A landscape with many valleys, sampled at points; each row gives a point and its height.
From any point a ball takes the steepest step (drop divided by distance) to one of its 2 nearest points. It stops when none of these is lower. Distance is the straight distance between rows; heights are no part of it.
<184>: [  4 -11  -2  -7   1 -21  -1  16   2   0   0   6  -2  18  -6  25   0  -1
  -1  -3   3  19   2 -16  -4  -9   9  -2  -4   0  15  24  -8   3   0  20
  -6   6 -12]  height 15.6
<859>: [  2   4 -15  -2  -8  17   0  11 -10   5   0  12  -9   0   1  -9   0   0
   8   3  -9  -3  18  -3  -6   7  -3  -3  22  -5  -3   9  -5   3  -7   8
  -3   1   0]  height 14.6
<1034>: [  1   1  -6  -6  -2  14   1   4 -17   0   4  11  -8  -1   6 -10  -1   3
   1   3  -6   9   8  -2  -3   7  -5  -5  11   1   2   1  -3   2  -5   9
  -7  -2   6]  height 11.5
<1090>: [  1  -4  -3   1 -11  30   6   9  -5   3  10   2 -10   0   7 -18  -7   4
   7   4  -4  -6   1   2  -1  -3  -2 -16   9  -6  -6   5  -2  -3   0 -13
 -10  -4  13]  height 18.7
<320>: [ -5  -1  -6   4   4  -2   2   4  -1   3  -6  -2  -7   9 -12  22   1  -7
  -4   4  -7   0  -9  -8   7  -7   8   1  -2 -10  -1   1 -13  -1   1  13
  -8   4  -3]  height 53.8
<87>: [  7 -13  -5  -5   0  11   6  14   5   8  14  10 -12   4  -2   6   0   3
   8  -1  -7  13   9  -1  -1  -4  -1 -18   5  -6  -6  15  -3   4  -1   2
  -9   0   5]  height 12.4
<27>: [ -8 -13   9  -3 -11   3   4   0  19  -6   5  -5  -3  -4  -9 -19   0  13
  -6  -3  12   3  -5   8   0  -2   1  -6  -5 -10  -3   5  13   9  -3 -15
  -8  -9   1]  height 29.0
<616>: [  1  -1  -1  13   9  15   4   4  10  13  14   0   1  -1   5  10  -2  -5
  13   4 -11 -15  -4   4   0  -8  -4  -9   0  -6  -9  -5  -6 -12   8  -9
   6   2   3]  height 18.5
<183>: [ 0  8  1  1 11 -7 -4 -3 -8 -5 -5  0  0 -2  4  4  0 -2 -1  1 -1  3  3  1
  6  5 -3 12 -1  6  6 -8  0 -1  0  6  6 -1  0]  height 17.0
<730>: [ -7   2  -5  14  -2  -8   3  -2   9   3 -13 -17   7  -5 -12  -4  -5  -4
   6   3   3 -32  -4   6  -7  -7   2  16  -3 -17   0  -4   3   1   6 -19
   7   5  -4]  height 35.2
<211>: [-16  -3  17  -1  -9  -7   2  -3   3 -12 -12 -10   6  -2 -12  -7  -3   5
 -10   2  21  -5 -21  -1   1  -4   6   9 -11  -1   9  -1   7   3   0  -1
  -5  -5  -2]  height 44.3
<916>: [ -1  -3   3  -9  -7   3   1 -11   1 -11   5  -4  -3  -7   9 -33   3  11
 -13   2   6  15   3  11   9   8  -6   2   0   4   1 -15   8  11  -6  -7
  -9 -12   6]  height 35.6
<1064>: [ -1   1 -10   1   3  28   3   4 -18   7   3   9 -10   3  10   1   0  -3
   5   6 -15  -2  -3   0   4  -3  -4  -9  15  -3  -3  -9 -11  -9  -3  10
  -4   3  11]  height 11.7
<374>: [  5  11  -4  -8   6 -15  -6 -10  -2 -11 -10  -1  -1  -6   1  -5   3   2
 -16  -1  -6  11  15   9   7   9   2  17   5   6   1 -16   8   7  -9   0
   4  -2  -2]  height 35.5
<1063>: [-10   6  -1  -2 -17  -8  -2  -7  -5 -12 -17  -4   5  -9  -3 -26  -2  13
 -10  -2  16  -7   3   4  -4   5   1  14   3  -4   5  -4   7  12  -9  -3
  -2  -8  -3]  height 39.2
<363>: [  3  14 -17   3  -5   7  -6   9 -11   1 -10  10  -2  -3   2 -10   1  -1
   8   1  -4 -16  23  -3  -9  10  -2   8  23  -1   2  10  -6   3  -8   9
   7   3  -7]  height 17.2
<1182>: [ 13 -13  -5  -8   8  13   4 -15  -6  10  21   9   4   4  16  12   4  -2
  -2   2 -11  27  -3   3   8  -4 -17 -15  -8   7 -10 -13  -6  -5   0   7
   0   1  12]  height 63.4
<240>: [  6  16 -10   6   3   5  -6   0  -7  -2  -4   0   3  -9  14 -21   1  -2
   6  -1  -4 -21  20  14  -3   8  -3  16  20   3   3  -6  -3  -3  -1  -7
  10   0   0]  height 41.4
<1111>: [ -1   9   4 -13   2  -7  -5  -8 -16 -13  -6   0   1  -5   9 -16   0   5
 -13   0   4  16   2   2   3  11   0   8   4  14  13 -12   8   5  -9   7
  -1  -5   3]  height 42.2
<551>: [ -3   3  -1   4 -20  -4  -4   7   2  -4  -9   0   8  -8  -5 -24  -4  10
   2  -3  16 -17   9   2 -18   2   1   2   7  -3   0  16  11   8  -7 -13
   4  -4  -5]  height 30.1
<903>: [ -3   3  -1  10   6  -2   2 -18   8   6   2  -7   5   3  -8  21   3 -10
   0   3  -9  -8 -12  -4   8  -1   1   3 -10  -2 -17 -16  -6  -4  15  -1
   3   2  -9]  height 12.0
<1198>: [ -4  -2   4  13   4 -12   0   0  17   5  -5 -17   7  -3 -15   8  -3 -11
  10   1   4 -26 -11   4  -5 -10   5   6 -11 -11  -1   3   4  -2  10 -22
   6   7  -6]  height 32.9
<169>: [ -2  -9   8  -3  -2 -15   3  -9  16  -3   0  -6   4   7 -15  15   6   3
 -21  -3   5  16 -14  -7   7  -1   6   7 -22  -3  -3  -5  -2  10   5   4
  -9  -5 -10]  height 23.1
<518>: [  1 -10   9  -4   1   4   7  -7  12  -3  16  -5   3  -6   8 -17   2   8
  -6   1   5  14   1  10   6   2 -12  -3 -12   4  -5 -13   8   7   3 -10
  -3 -16   4]  height 49.4
<306>: [  0   8  -6   2  -7  24   1   6 -17   0   4   4  -1   0  14 -23  -5   3
   6   4  -1 -14   4   0  -7   3  -4  -5  17   4   0   4  -5  -8   0  -6
   0  -4   6]  height 45.1
<748>: [  0  -2  -8   3   3   1   1  12   5   6   3   6  -9   6  -9  18   3  -6
   8   3 -10  -2   5  -6  -2  -5   3  -4   4 -12  -1  10 -11   0  -1  10
  -3   6  -2]  height 52.3
<274>: [  1   7  -6  16  13   3  -4   8   2   9  -4  -6   4  -6   5   3   2 -15
  21   3 -12 -28   7   3  -1   2  -5  12   5  -4   5  -3  -8  -9   6  -5
  15   9  -6]  height 45.7
<955>: [-14   5   6   6 -12   1  -1   2  -2  -5 -12 -11   6  -3  -2 -18  -8   4
   2   3  14 -27 -11   2  -4  -3   6   8   1  -6   7   0   6  -2   2 -12
   5  -2   0]  height 30.7
<310>: [-10  -3  15   1  -1 -13   2   0   2  -8 -14 -10   3   4 -17   9  -2  -5
  -9   1  13  -6 -21  -3   5  -9  11   7 -16  -5   7   3   0   0   6   1
  -7  -1  -5]  height 46.4
<139>: [  3  -8   1  -3   2 -13  -2  17   9   2   5   7  -6  17  -8  25  -1  -6
   3  -4   3  11  -5  -8  -6 -11  15 -16  -2   1   7  25  -7  -2   0  11
 -10  11   0]  height 11.9
<976>: [  3 -13  -2  -5  -6  14   7   8   7   3  13   6 -13   0  -4  -9   0   9
   0  -1  -3  14  10   4   3   1  -4 -14   1  -9  -9   8   3  11  -2  -8
 -12  -5   3]  height 15.3
<774>: [  4 -14   8  -7   0   8   6 -10   7   0  18  -1  -2  -5   2  -6   4   6
 -13  -1   0  25  -6   5  12   2  -8 -10 -14   3  -8 -12   1   7   0  -2
  -9  -9   2]  height 47.2
<965>: [  8  -2  -1   5  10   9   2 -10   7  10  19   2   4  -3  13  10   3  -1
   8   1 -11   2   1   4   5  -2 -13  -7  -6   5 -14 -14  -4  -6   7  -3
   8  -4   4]  height 60.3
<1004>: [  7  -8  17   4  18 -16  -1   3   8   3  11   2  13   1   5  11   4  -3
   9  -5   7  10  -4   3   0  -2  -7   1 -21  13   8   7   1  -3   8   1
  13  -3  -6]  height 32.0
<962>: [ -3  -2  -2   7  -2   1   1  10  16   5   1  -4  -1  -5  -7  -1  -3   2
  11   0   1 -21   4   5  -9  -4   4  -2   3 -14  -4   5   5   1   2 -21
   2   1   3]  height 23.9
<554>: [  0  -6   8  10   9 -12   3  -1  24   8   7  -8   7   1 -16  18   1  -9
   5  -3   2 -11 -10   1  -5  -8   4  -2 -16  -5  -9   4   2   2  10 -16
   4   5  -8]  height 30.6
<219>: [ 14   5 -10  -2  13  21  -3  -5 -20   3   4  11   1   1  25  -6  -1  -6
   8   3 -17   6   9  12   3  -2 -12  -4  17  15   3 -13  -5 -13  -6   5
   9   3  17]  height 53.2
<335>: [  2  -3  -2 -16  -3 -22  -3   0  -7  -7  -8  -1  -4   6  -2   6   5   4
 -20  -1   2  26   4 -15   3   6   5  11  -4  -1  18   0   2  11  -3  21
 -10   1  -5]  height 29.6
<833>: [ 11  -1  -7  -1   7  25   2   2 -22   6   7  15   0   4  22  -5  -2  -6
  14   3  -8   6   8   2  -7  -1 -15 -10  13  12   6   1  -6 -10  -3   9
   3   1  16]  height 51.2
<49>: [  9  -2  12  -4  15 -18  -6 -17   4  -2   9  -3  13   0  10  15   6  -4
  -6  -5   1  22  -8   0   9   3  -8   5 -20  20   4 -11   2  -3   5   9
  12  -1  -6]  height 37.7
<635>: [ -6  11   0   1  -5 -10  -4  -1  -9 -10 -14  -1   4  -7   1 -15  -2   3
  -2  -2  12 -13   7   1  -4   7  -1  16   3   3   8   1   3   5  -3   0
   5  -4  -5]  height 36.2
<1176>: [ -7   5   6   2   1 -16  -1   1  -9  -8 -20  -8   4   1 -10   7  -3  -9
  -1   1  10  -8 -10  -7   6  -2   5  17 -11   0  13   5  -1   0   3   8
   1   1  -8]  height 48.5
<24>: [  2  -3  16   8  14 -14  -2   9   6   1  -1  -5   7  -2  -1   9  -1  -7
  14  -5  10  -5  -6   1  -2  -4  -1   3 -17   7  11  13   0  -5   6  -4
  11   3  -6]  height 29.1
<1151>: [ -4   1   2  -3   2  -9   2 -14   1  -3  -4  -7   1   5  -9  15   4  -3
 -17   0  -2  12 -15  -6  11   0   5   8 -14  -2  -5 -16  -5   2   5   9
  -6  -2  -6]  height 20.3
<546>: [ -4  -8  10  -8 -15   2   1  12   8  -7   4   3  -4   2  -8 -10  -2   7
  -3  -3  15   9  -3  -5  -9   2   6 -17   0   1   1  20  14   4  -6  -4
 -12  -3   3]  height 21.8
<287>: [ -5  -4   4   3  -3  -9   3   0  15  -3  -1  -3   0  -6  -9  -8   0  10
  -3  -2  10  -6   3   7  -4  -1  -2   7  -6  -9  -3  -1   8   9   0 -13
   0  -6  -3]  height 25.9
<301>: [ -6  -5   5   0  -2   4   3  10   8   0   1   0  -9   8 -14  16  -2  -1
  -3  -2   1  -2 -15  -2   0 -11  16 -16  -4 -11  -5   9  -5  -2   1  -2
 -15   9   3]  height 13.3
<930>: [ 12   6  -7  -6   5 -18  -7 -15  13  -4  -2   0  -1  -7  -4   0   7   6
 -13  -3 -12  15  23   8   7  11  -3  16   1   2 -11 -18   9  13  -6  -3
   6  -5  -6]  height 33.9
<1200>: [  2  -4   1 -10  -9   8   0  15 -17   5   4  11  -1  11   1   0  -5   0
   5   0   2  12  -1 -18 -15   4   3 -18   7  10   8  23   1   1  -7  14
  -3   2   3]  height 5.1
<974>: [ -7  -1   9  -5 -19  -4  -3  10   5  -9 -12  -3  -1   2 -14  -9  -4   5
  -5  -3  19  -7  -9  -7 -13  -1  12 -11   0  -2  -1  18  13   4  -8  -6
  -8   1   2]  height 24.7
<800>: [ -8  11   0   7  -5   8  -2   4 -12  -2  -8  -9   5  -6   9 -20  -6   0
   6   1   8 -30  -3   2  -2   1   3  12   9   1   8  -2  -2  -9   3 -12
  10   0   0]  height 27.6
<804>: [ -3  -5  -4  -2  -8  25   5  13  -7   5   6   5 -16   2  -2  -1  -4   3
   4   2  -7  -1  -3  -3  -1  -5   4 -22  10 -10  -7   9  -5  -3  -3   0
 -13   5  10]  height 21.7
<499>: [  5  -2   3  -8   6  -9  -3 -26   2   2  10  -1   8   4   6  19   9  -3
 -19  -2  -9  26 -10  -5  13   2  -1  -2 -16  12  -8 -20  -2  -3   5   9
   1   3  -3]  height 43.0
<566>: [ -5  -2  -4   3  -1  11   4   1   2   5   2   0  -9   0  -6   6   1   2
  -1   3  -9  -4  -4   0   6  -1   2  -4   1 -13  -9  -8  -6  -1   0   1
  -6   0   0]  height 18.2
<260>: [-10   8 -15   7 -12  10   1  -6   0   0  -9 -10  -1  -6   5 -28  -5   9
  -3   3  -2 -26   3  13   1   1   1  14  15 -18  -6 -17  -3  -2   1 -16
   2  -1   1]  height 40.1
<1231>: [  2  16 -11  10  10   8  -5   3  -6   3 -10  -1   0  -7  10  -5   3 -13
  11   2 -13 -25  14   6   2   4  -6  14  18   0   4  -8  -9  -7   0   1
  13   6  -3]  height 43.8
<597>: [  4  10   1  10  11  -8  -3 -27   6   7   4  -7  11  -2   3  21   5 -13
   5   1 -10  -4  -5  -3  12   2  -3   7 -11  11 -14 -17  -2  -9  13  -2
  15   6 -10]  height 8.0
<375>: [ -2  10   2  -1   6  -5   0 -16  -7  -5  -7  -8   2  -1   0  10   1  -6
 -11   3  -9   4 -11   2  16   3   2   8  -5   5  -4 -25   0  -7   3   5
   2  -1  -1]  height 16.6
<1100>: [  3   2   5 -17  -7  -1  -2 -10 -10 -12   3   3   2  -6   9 -31   3   7
 -16   1   6  26   9   3   1  13  -5   1   4  14  13  -9  10  11 -10   2
  -6  -9   6]  height 39.1
<801>: [-10   4  -9  11 -13   1   0   0   7   3 -11 -11   4  -8  -4 -19  -5   7
   3   1   5 -31   4   9  -7  -5   2  14   8 -22   0  -6   3   3   3 -20
   5   1   0]  height 37.6
<416>: [  8  -8  -7   0  -1  22   7  12  -1   8  15  11  -8   1   8  -5  -1   1
  13   2  -9   3  14   4  -2  -3  -8 -17   8  -4  -8  10  -2  -2   0  -7
  -6  -4  11]  height 15.4
<594>: [  5   6   1 -21   0  -9  -6  -8 -23  -6  -6   8   1   0  11 -15   1   2
 -15   0  -1  30   7  -8  -2  14   0   1  12  16  20  -3   7   7 -12  15
  -3   1   7]  height 45.0
<826>: [ -3  -6   9  -2   0  -2   5 -21  15  -2  13 -10   4  -7   3  -7   5   8
 -12  -1   2  10 -10   7  10   2  -7   2 -14   5 -12 -22   5   4   6  -8
   1 -11  -1]  height 51.4
<1076>: [ -5  -9  12   3   0 -14   4  -6  22  -1   0  -9   5   1 -17  11   3   2
  -9  -2  11   1 -14   2   0  -6   5   4 -18  -6  -4  -1   4   7   6  -9
  -5  -5  -8]  height 25.8
<308>: [  1  -2  -5   6   7  26   6   3  -6  11  12   4  -4   0  13   4  -3  -4
  12   6 -13 -10  -5   4   4  -6  -8 -10   8  -4  -8 -11 -10 -14   5   0
   3   0  11]  height 15.1
<1070>: [  6  10  -9   1   0   5  -7  11 -19   2  -8  12   1   3   6  -4  -2  -6
  13  -1  -3  -8  17  -8 -10  10  -5   4  16  12   9  16  -4  -2  -7  16
  11   3  -4]  height 19.6
<885>: [ -5 -11   0   4  -3  14   5   4  12   6   8  -2 -12   4 -13  12  -1   1
  -4  -1 -10   0 -14   1   6  -7   8 -17  -4 -17 -16   0  -8  -1   3  -7
 -14   6   3]  height 16.2
<1040>: [ -7  -7  12   0  -5   8   4   8   9  -2   7  -1  -5   2  -4   2  -3   2
  -1   0   7  -3 -14   3  -3 -10   8 -16  -6  -5  -3   6   3  -5   1 -10
 -10   0   9]  height 9.6
<917>: [  8  -1  -7  -2   8 -12   0  -4  12   2   8   4  -4  -3  -1   8   7   4
  -4  -3 -10  15  19   3   3   8  -7   7  -4  -1  -8  -9   1  10  -1   3
   3  -6  -5]  height 31.6
<1246>: [  3  -3  -8  -6   1 -21  -2   9  -8  -3  -9   2  -3  15  -4  22   1  -4
  -3   0  -2  13   4 -19   1  -3   7   9   1  -5  17  13  -9   3  -1  30
  -5   7 -11]  height 19.0
<1056>: [  0   1  -1  -3  -1 -10  -1   7   0  -3  -3   9  -1  -4  -5  -2   2   7
   0  -1   7   5  14  -3  -6   6   0   7   0   0   6  10   3   9  -3   5
  -1  -5  -7]  height 31.7
<884>: [  7  -4   1  -4   7  -1   2 -14   6   2  14  -2   0   0   4  10   6   1
 -11  -3  -7  20  -3  -2   9   3  -6  -3 -12   5 -10 -15  -1   2   3   5
   0  -5   0]  height 45.2
<303>: [ -1   7  -3   3   1  19   2  -1 -11   1   6   1  -2  -4  16 -16  -5   2
   2   4  -6  -9   0   9   4   1  -6  -2  11   2  -1 -14  -3  -8   3  -4
   1  -7  10]  height 47.3
<913>: [ -3  -7  -1   1  -9 -14   3   8  17  -1  -9  -1  -2  -4 -18   2   1   8
   1  -5  13  -4   6   4  -9  -3   7   0  -3 -14  -4  16  10  14  -3 -12
  -5  -2  -5]  height 22.8
<1157>: [  7 -11  17  -2  14  -9   1  -6   5   1  17   3  12   0  11  10   6   1
  -3  -3  10  25  -7   2   2  -3 -11  -3 -22  17   8  -2   1  -2   5   7
   7  -5   1]  height 34.8
<168>: [ -2  17  -1   5   5   2  -7   2 -22  -6 -13  -3   4  -6  11 -16  -3  -4
   8  -2   4 -20   3   0   0   7   0  15   9  10  11  -2  -2 -10   0   2
  10   3  -4]  height 24.3
<945>: [  9   5  -4  14  14   7  -4  13  -2   9  -1   6   3  -3  13   1   0 -11
  26  -2  -9 -19  14   3  -4   2  -8   5   7   5   7  10  -9 -11   4   1
  18   7  -2]  height 47.5
<1193>: [  7  10  -8   6  15  13  -3  -6 -11   6   0   4   2  -2  18   4   1 -10
   7   2 -18  -6   5   9   7   1  -8   1  15  10  -3 -19  -6 -17  -3   6
  14   4   8]  height 55.3
<403>: [ 12  -9   1 -14   9   2   3 -11 -10   2  13   6  -1   3  15   3   4   1
 -10   3  -7  34  -2   1   7   1 -12 -10  -5   9   3 -14  -1   2  -5  11
  -4   1  12]  height 65.1
<296>: [ -1  -4   0   9   5   7   4   6  18  10   9  -3  -3   0 -10  13   0  -4
   8   0  -6 -14  -3   3  -4  -7   4  -9  -2 -13 -13   0  -3  -2   7 -15
   0   5   2]  height 21.2
<236>: [ -1  -1  -2   0   8   4  -3   9 -22   3  -5  11  -3   9   8  13  -1  -7
  11   2  -4   3  -4 -12  -2  -3   0  -1   6   8  13   9  -8  -9  -3  23
   4  10   4]  height 20.6
<507>: [  4   2   0  -6   8 -25  -5   1  -7  -7  -9   0   0   4  -1  13   4  -3
  -7  -2   2  16   5 -10   5   5   2  16  -7   6  16   2   0   4  -2  19
   0   2  -7]  height 26.3
<154>: [ -1  -6  -1  -1  -7 -22   3   8  23  -3 -13  -5  -4   3 -26  16   1  -1
  -3  -5  11  -4  -4   2  -8  -8  14  -4  -6 -14  -3  18   5   9   0  -9
 -11   5  -5]  height 19.9
<656>: [  1  -7  10   2   6 -16   2   6  22   1   6  -2   3   3 -13  15   3  -1
   0  -6   9   1  -4   2  -3  -8   6  -5 -13  -2  -1  11   3   4   4  -9
  -4  -1  -5]  height 28.3
<50>: [-15  -1   6  -4 -16  -8   1  -8   0 -14 -19  -7   2  -4 -13 -16   1  12
 -15   0  18   1 -10  -1   2   0   6  12  -7  -8   5  -5   7  12  -7   0
  -8  -7  -3]  height 41.9
<544>: [ -1   2  -5 -11  -1 -16  -3  -5  -4  -9 -12   0  -6  -2  -5   0   5   6
 -18   0  -1  18   9  -3   6   9   4  13   1  -2   6  -9   4  11  -8  11
  -6  -1  -3]  height 32.5
<231>: [ -2   1   2   4 -12   2  -1  10  13   1   1  -4   5  -5   1 -20  -7   5
  10  -3  11 -24   5   7 -16  -1   3  -4   8  -8   0  14  11   0   0 -25
   5  -1   3]  height 27.1
<56>: [  0   2   6   2   5   3  -6  12 -21   0  -6   7   3   5   8   3  -5  -5
  16  -2   4  -4  -5 -12  -8   0   2  -3   0  14  15  20  -3  -9  -2  11
   8   6  -1]  height 23.2
<722>: [  2   0   1   3   9 -17   0   1  10   1   1   2   2  -4  -6   6   5   3
   2  -2   2   3  10   3  -1   4  -3  10  -8  -3   1   0   2   9   2   0
   5  -6  -9]  height 29.2
<272>: [  6   7  10  -5  11 -19  -6 -28  -3  -3  -2  -9  12   3   5  21   4 -10
 -14  -2  -5  16 -12  -3  16   2   2   7 -15  19  -3 -19   4  -8   6   8
  10   2  -6]  height 40.5
<204>: [ -3   0   1  -5 -13  12   0  16  -5  -1  -1   5  -9   4  -6  -3  -4   3
   3   0   3  -5  -2  -9 -12   0   9 -19   9  -4  -4  19   2  -2  -7  -2
 -10   5   5]  height 24.2
<61>: [ -4   4   5   6  -1 -18  -3   6  -3  -6 -18  -5   7  -5  -8  -3  -3  -2
   7  -1  16 -13   2  -3  -4   3   1  16  -7   1  12  12   4   6   1  -3
   5   0 -10]  height 50.7
<993>: [ -9   0   0   6  -6  -3   2   6   6  -1 -16  -6  -2   2 -19   9  -4  -2
   0   4   3 -17  -9  -3   0  -7   9   3  -1 -17  -3   4  -3   3   2  -6
  -8   5  -1]  height 56.6
<95>: [ -8 -11   4  -4 -15   9   5  -8  10  -9   4  -7  -4  -7  -1 -34  -1  18
 -11  -1   9   8  -6  12   8   3  -5  -1  -3  -7  -3  -9   9  11  -4 -14
  -8 -11   2]  height 32.2
<177>: [ -1  13  -8   5  -9  -2  -5   3  -6  -4 -10   0   6  -9   4 -23   0   4
   3  -3   8 -19  20   7 -11   9  -2  15  14  -2   2   5   1   5  -5  -6
   8  -3  -7]  height 38.8
<781>: [ 10 -13   2   0  10   9   6  -5   6  11  24   7   2   3   8  13   5  -1
   3   0  -6  19  -2   3   3  -6 -11 -16 -12   4 -13  -2  -5  -2   3   0
  -1  -3   6]  height 61.9
<488>: [  2  11   0   0   5  -2  -5 -40   7   3   8  -7  10  -6  11   8   5  -3
  -5   2 -14   5  -4   3  15   3  -2  -1  -2  16 -22 -28  10 -11  11 -12
  13   1  -3]  height 56.1
<668>: [  0  -5  18   3   9  -5  -3  12  -8   0  -2   2   3   4   4  10  -2  -6
  13  -5   9   1 -13  -6  -3  -6   1  -4 -12  15  15  19  -3 -11   4   6
   6   7   0]  height 26.0
<744>: [  3  -3 -13   0   5  19   1   9 -13  10   4  16 -11   9   9   9   1  -6
  12   4 -15   5   7  -6  -3  -3  -6 -10  15   0   3   6 -12  -4  -6  20
   0   6   8]  height 14.9
<787>: [  0  12  -1  -1   6  -6  -8   2 -21  -6 -14   3   1  -3   5  -4   0  -6
   4  -2   2  -3   8  -5   1  10  -1  14   7  13  14   3  -1  -2  -4  12
   8   4  -4]  height 20.8
<657>: [-11   4   5   3 -19  -4  -2   7   0  -8 -20  -9   4  -1 -14 -10  -8   2
   1  -1  17 -24 -13  -4 -10  -7  13  -2   1  -9   3  13  10   0  -4 -12
  -2   6   2]  height 27.7
<1136>: [  8   3  -5   7   9  15   0  10  -9   8   7  13   1   1  14   0  -1  -6
  19   1  -7  -7  11   2  -6   0  -8  -3  10   5   4   8  -8 -10   0   5
   9   1   8]  height 49.3
<245>: [ 4  1 -3  5  6  4  0 15  2  7  4 11 -4  0  0  8  0 -3 15  1 -5 -5 13 -3
 -7 -2 -1 -3  7 -3  1 15 -4 -3  0  2  4  2  0]  height 51.0
<733>: [ -3   5   8   0   4  -6   1 -32  11  -1   8 -13  11  -7   7   0   1   1
  -9   2  -1   4 -11   7  12   3  -4   4 -11  15 -15 -29   8  -7  12 -12
   9  -6  -5]  height 53.7
<1021>: [ -1   1   2  -3 -11  -2  -1   5   0  -6  -1   6   2  -6   0 -19  -2  12
  -1  -2  13  -2  12   4  -8   7  -3   3   4   2   2  10   9  10  -4  -6
   1 -10  -2]  height 32.8
<908>: [  4   3   0  -4 -15   4  -3  17  -5   0  -1   8   0   3  -6  -7  -5   3
   6   0   8  -3   8 -11 -18   6   3 -14  10   7  -1  26   7   2  -8  -1
   0  -1  -2]  height 26.4
<581>: [ -7  10 -10   4 -14  17   0   2 -11  -3  -2  -4   0  -4  10 -31  -5   8
   0   3   1 -23   3   8  -4   2  -1   3  19  -5  -2  -4  -4  -4   0 -11
   0  -6   4]  height 42.8
<417>: [ -7  -2  -4   5  -4  -1   4   2   7   2 -11  -8  -5   7 -25  20  -3  -9
  -6   4  -6  -9 -19  -4   5  -9  12   0  -6 -18 -10  -1 -12  -1   5   1
 -14   4  -5]  height 55.2
<600>: [ -5  -3   7   1  -5 -13   0  10  18  -4  -7  -6  -5   6 -21  19  -1  -9
  -2  -6  12  -8 -16   0  -5  -9  17 -12  -6  -9  -1  16  -1  -1   2  -6
 -13  11   3]  height 16.7
<1222>: [ -2 -16   5  -8  -9   7   4   9  11  -2   9   2 -12   1 -10  -1   1   8
  -7  -3   5  16  -2   1  -1  -2   5 -21  -5  -8  -4  16   5   9  -2  -6
 -17   0   5]  height 18.6
<408>: [ 10   7  -5   2   9   6  -2 -26   4   8  14   1   5  -3  14  14   6  -4
   0   2 -18   7   1   4  12   2  -8  -4  -1  10 -22 -23  -1  -9   6  -2
  10   2   1]  height 58.5
<1074>: [  6  13  -4  -3   6  14   1 -10 -14  -4   5  -3   1  -5  24 -24  -5   1
  -3   4  -7   1   5  18   6   1  -8   1  13  15   1 -20   2 -10  -1  -7
   4  -7  12]  height 50.2
<55>: [  5  -6 -10  -2  11   6   0   4 -13   7   3  13  -5  12   9  21   3  -8
   5   2 -15  14  -1  -8   3  -5  -2  -4   7   2   6   1 -13  -6  -6  28
   2  10   5]  height 17.7
<132>: [ -9  -2  -5   3 -27  -2   0   1   9  -2 -15  -6   4  -7 -11 -27  -6  16
  -3  -6  15 -20   2   5 -12  -4   5   1   6 -18  -5   9  12   9  -8 -19
   1  -3  -1]  height 32.6
<223>: [ -4  -6  11   3   3  10   6  -1   5   5  12  -4   1   1   2   6  -4   2
  -2   2   2   0 -16   3   4  -8   0 -10 -11   0  -6  -8  -3  -7   7  -5
  -2  -4   5]  height 5.2
<831>: [ -3   2  -7   6   0  10   4 -16   8   7   4  -6  -4  -3  -5   9   4   0
  -3   3 -15  -6  -6   0  11   1  -1   1  -3  -9 -20 -20  -6  -1   6  -3
  -3   1  -5]  height 15.2
<847>: [  5  11  -4   4  12  -9  -5 -15   3   1  -3  -3   3  -2   2  12   4  -7
  -2   2 -13   0   3   3  11   4  -3  12  -2   6  -8 -20  -1  -3   2   4
  11   3  -4]  height 12.6
<1030>: [  8  -3  -6 -10  10 -28  -5   0  -9  -4  -7  -1   1  16   5  24   4  -7
  -8  -2  -7  24   3 -17   8  -1   4  14  -2   6  20   4  -7   0  -1  33
  -1  10  -7]  height 22.5
<294>: [  3  -4  -8 -13 -12  10   2   9 -18   4   5  13  -7   6   1 -10  -4   4
   0   2  -4  18  11 -14  -9   9  -2 -13  12   4   5  15   0   9  -7  13
  -9  -1   2]  height 8.1
<107>: [  1  -5   1  -3  -2  -2  -1  17  -4   2   1  11  -7  10  -5  13  -3  -1
   6  -1   0   7   1 -14  -9  -2   8 -10   5   2   8  24  -2   0  -3  13
  -4   6  -1]  height 8.3

Where does a ball stop that starts at each point below?
<320> => <635>
<826> => <1064>
<403> => <1064>
<219> => <635>
<544> => <1200>

Call two points neighbours if one is among the 2 nearest of the other. Go from one point of each pair to the other, from neighbour to neighbour, staying as low as possible. Name the highest point that can't be avoided.
<1064> and <722> => <1021>
<1064> and <635> => <219>
<722> and <87> => <374>
<597> and <87> => <908>
<223> and <597> => <566>
<1200> and <847> => <787>
